Points, in no order, along strands that fork, close into loops and pass close to each other.
Two points are linked if the straight distance between their rows is under 24.9. Some points are linked to none.
K_198: [-17  -8   7   6 -10  -3  -1  -1   2   3   8 -17]
K_309: [ -4 -10  -6 -11   9  11 -26  11  -1   2   3  15]
K_206: [ 17  -2  -9  16   4   0   7  -5  -6  -5 -10   5]
K_788: [  5  19  14  22  19 -12  28  -2   1   1  -3  -6]
K_627: [  0  -4  -3 -19   0   9 -24   9  -5   1   6  16]
K_538: [ 18  -4  -8  -6   2   7  -8   5 -12  -3  -7  10]
K_911: [ -9  -7  16  -5 -21   6  -4 -12  -4  -7  14  -4]
K_801: [ 8  7 -3 18  5 -6 14 -4 -3 -4 -7  2]
K_616: [  5  14 -18 -25  14  -8 -19  23   3   9 -12   3]
K_117: [ -7 -19  -5  -7  14  18 -28   9   1   1   5  16]
K_301: [ -9   9 -14 -20  16  -9 -22  26   9  11  -4   3]
K_619: [  6  13  -7 -14  -1  -6   5   5  -3   3  -6  -7]
K_492: [  4  -6  -1  -3  -9   6  -7   4 -11  -2   0   1]
K_26: [ 11   9  15  11  -6   8  25 -16  -8 -10  10   7]
K_226: [  2 -16 -10  32   7  -4  -1   0   1   1 -11  -8]
K_833: [ 21  -8  -1  18  -4   8   6 -10 -10 -12  -1  10]
K_310: [-25   0  -3 -21   2   2 -28   9  14   1  12  11]
K_155: [ 10   2  11   5 -16  12  20 -16 -12 -10  11   8]
K_444: [-17  -7   8  11  -7  -5  12  -4   6   4   3 -20]
K_843: [-12 -13  17   7 -25   6   1 -14  -5  -7  16  -7]
K_93: [ 10  16 -13 -20   2  -4  -2   9  -6   3  -8   0]
K_930: [ -6   9 -14 -33  10   5 -24  14   8   5   4  20]
K_57: [ 21 -11   2  12 -11  15   5 -11 -13 -14   2  14]
K_100: [ -7  -2  34   9  -1   0  29 -23  15   6   7  -9]
K_472: [  7  -9  10  11 -21  13   5 -11 -13 -10   8   8]
K_38: [-17   4  -8 -26   3   1 -25  11  12   4   8  14]
K_25: [ -3   8 -13  17  12 -17  14   7   5   6 -14 -14]
K_860: [-13 -16  14  22 -18   4   6 -11  -5  -5  11 -10]
K_714: [ 16  20 -18 -28  10  -7 -10  17  -5   5 -16   4]
K_378: [ -4   0  11 -13 -16   3   3 -10  -2  -3  10  -7]
K_942: [  2 -23  -2  32  -4   1   0  -3  -5  -4  -4  -5]
K_288: [ -1   9  -1  -8  -1  -5  14  -3   3   4  -3 -11]
K_232: [-20   2 -17 -15  17  -7 -24  27  16  13  -4   3]
K_86: [ -9 -17   8  27 -13   2   7  -6  -5  -5   4  -6]
K_475: [ 13  18  24   7   5   6  33 -14  -6  -5   6   7]
K_140: [ 18  11 -21  13  18 -12   5   3   0   3 -19   0]
K_469: [ 29   3 -17  -8  11   0  -7   4  -7  -2 -17   6]
K_52: [ -9  -7   4   3 -10  -1  -6   4  -2   2   4  -6]
K_534: [-13  -9   5  -5  -6   3 -20   8   0   2   9   0]
K_134: [-16 -13  25   5 -15  -2  15 -21  12   3   9 -18]
K_436: [  1   6  17 -38  -5  -8   5 -10  26   7  -8 -13]
K_139: [-10   7  -6   8   9 -14  18   4  10  10  -6 -21]
K_791: [ 29   4 -22   1  18  -4  -5   0  -3   1 -19   4]
K_483: [  7  14 -19  16  20 -19  10   7   4   6 -18  -8]
K_958: [-30 -11  -4 -12  -1   7 -30   6  15   0  14  16]
K_172: [ -3  -2 -10  32   9 -12  12   3   3   3 -10 -10]
K_884: [ 6 15  1 16 11 -7 24 -2 -2 -2 -5 -3]
K_485: [  3   1   4 -22  -7  13 -21   4  -9  -5   9  19]
K_561: [-13   2   6  13   2  -8  22  -5  10   5  -1 -19]
K_283: [  6   2  10 -22 -18  14 -15  -6 -13  -9  14  15]
K_342: [ -4   4   9  -9  -7   0  12  -8   1   2   4 -11]

A tip is a point with one link. Name the tips that can be reached along the links from each point below, in the order of the rows.
K_288 | K_232, K_534
K_38 | K_930, K_958
K_206 | K_788, K_475
K_627 | K_117, K_283

A fork is a point with three links, a tip a point with one. Leave the first point through the second and follow the links. Name the first fork or tip that comes.
K_469, K_791 | K_25
K_206, K_801 | K_788
K_117, K_309 | K_283
K_288, K_619 | K_232
K_283, K_485 | K_117
K_472, K_155 | K_475
K_958, K_310 | K_930
K_930, K_38 | K_958
K_25, K_483 | K_52

A piece is two or more points that can be reached from each other along the links. Count, over all rows, the pieces, the separate loops (a circle has one, a figure eight two, a Y none), the forks (points with three links) and the tips (points with one).
pieces | 4
loops | 1
forks | 2
tips | 8

Name the points in between on the shortest way along the links from the first point to the second, in order.
K_469, K_534 | K_538 > K_492 > K_52
K_942, K_378 | K_86 > K_860 > K_843 > K_911
K_26, K_884 | K_155 > K_472 > K_57 > K_833 > K_206 > K_801
K_139, K_492 | K_561 > K_444 > K_198 > K_52
K_288, K_714 | K_619 > K_93
